Each row is a point on a landscape with many valleys, with its height.
A ball rolls from a point to whichever of its 6 nearest points has the largest drop for the distance, and stops where none of them is lower. Distance is the straight distance between rows; heights are no part of it.
k_130 h=86: [135 140 120 102 175 155 126 170 126]
k_442 h=223: [116 120 163 136  67 114 101 125 131]
k_204 h=517: [127 165  40 124 141  91 187  82 121]
k_230 h=354: [130 107 152 143  91 115 131 112 121]
k_169 h=326: [142 134  99 126 176 136 163 118 118]
k_955 h=81: [147 117 116 125 215 159 142 142 130]
k_207 h=220: [ 94 153 149 122  48 118  79 129 136]
k_872 h=336: [144 134  80 142 190 129 179  80 120]
k_758 h=85: [147 110 108 144 187 138 171  86 127]
k_916 h=453: [116 109 133 139  85  98 150  92 121]
k_516 h=636: [125 141  98 122 127 115 158 114 114]
k_875 h=165: [126 154 106 108 136 136 137 150 118]
k_36 h=310: [137 115 142 132 131 134 142 133 121]
k_615 h=77: [153  95 192 140 121 142  73 179 148]
k_34 h=103: [153 102 123 140 194 145 154 110 129]
k_395 h=462: [141 167  37 131 202 123 181  75 125]
k_111 h=612: [125 136  81 132 129  99 183  81 114]
k_890 h=96: [129 116 189 139  81 139  59 163 145]
k_950 h=74: [151 102 140 129 177 145 141 136 130]
k_915 h=130: [137 112 158 131 128 135 120 148 128]
k_681 h=568: [134 114 133 135 116 119 149 108 119]
k_331 h=377: [ 83 161 158 126  32 128  46 134 152]
k_205 h=65: [147 106 163 117 169 157  98 188 140]
k_639 h=126: [125 149 127 104 141 148 115 170 124]
k_413 h=89: [ 96 162 143 115  54 126  70 151 139]
k_323 h=729: [123 138  97 131 116 105 167  97 112]
k_359 h=518: [105 129 118 131  67  91 144  93 117]
k_612 h=147: [119 134 169 127  72 135  75 155 141]
k_472 h=139: [120 117 182 139  65 126  79 137 141]
k_420 h=54: [150 101 156 126 169 150 121 162 132]
k_216 h=614: [103 156  83 118  85  86 151 105 116]
k_6 h=67: [154 109  96 159 242 156 164  75 132]
k_863 h=62: [144 117 146 115 172 155 117 174 135]
k_378 h=432: [101 138 135 130  57 103 116 114 123]
k_613 h=221: [144 145  81 126 209 150 161 117 122]
k_640 h=66: [147 108 136 118 201 160 126 166 134]
k_996 h=63: [156  91 170 124 174 153  96 183 143]
k_903 h=161: [137 151  88 115 199 148 153 138 125]
k_320 h=82: [135 135 125 106 185 161 120 183 131]
k_470 h=69: [153  95 139 124 210 157 132 157 136]
k_526 h=244: [ 99 132 164 140  44 116  75 124 140]
k_799 h=124: [122 134 149 121 107 137 107 154 124]
k_418 h=311: [ 92 145 164 127  38 124  60 135 145]
k_438 h=471: [129 120 140 130 112 125 136 123 122]
k_836 h=98: [140 104 182 138  96 134  86 151 140]
k_906 h=198: [100 144 157 124  56 128  75 142 137]
k_195 h=509: [135 134  91 124 163 125 168 103 117]
k_363 h=560: [119 152  65 127 114  83 177  82 116]
k_914 h=100: [110 133 186 139  46 130  50 136 156]
k_490 h=497: [136 151  75 125 167 122 170 102 122]
k_942 h=539: [ 87 148 103 125  52  82 133 102 119]
k_711 h=179: [109 147 145 117  81 133  93 149 129]
k_351 h=524: [106 154 114 119  75 104 124 122 118]
k_9 h=389: [142 118 100 137 171 129 172  91 118]
k_900 h=155: [146 129  83 133 217 149 165  95 125]
k_425 h=213: [125 111 167 142  80 114 109 123 129]
k_158 h=385: [128 158  79 114 156 127 166 119 120]
k_439 h=583: [ 94 158  58 125  69  54 161  89 121]
k_181 h=224: [139 137 102 118 173 147 153 131 118]
k_743 h=571: [112 131 132 130  88 113 132 121 118]
k_528 h=111: [139 121 130 123 160 142 136 147 124]
k_515 h=79: [157  83 143 136 220 159 134 144 141]
k_92 h=80: [137 116 164 125 126 147 101 169 132]
k_475 h=551: [130 113 115 140 124 112 171  86 114]
k_644 h=71: [152  91 180 133 139 143 100 165 142]
k_908 h=325: [148  97 143 140 158 132 149 120 126]
k_277 h=64: [117 109 182 146  57 116  87 120 140]
k_325 h=117: [121 138 169 119  95 143  78 166 139]
k_952 h=609: [104 142  90 126  88  82 165  91 116]
k_37 h=78: [134 129 119 125 152 132 150 128 115]

For each start below, name the point where the ball stops.
k_323: k_758
k_639: k_420
k_351: k_413
k_908: k_420
k_195: k_37
k_325: k_420
k_613: k_6
k_439: k_277
k_916: k_277
k_952: k_277
k_681: k_37
k_955: k_420
k_942: k_277
k_395: k_6

Call two points neighbours if one is among the 6 nearest of the other. Go from one point of each pair to the other, from neighbour to neighbour, staying as low as possible. Name the highest point that can't be avoided.
k_413 and k_758: k_612
k_37 and k_6: k_528
k_420 and k_277: k_914
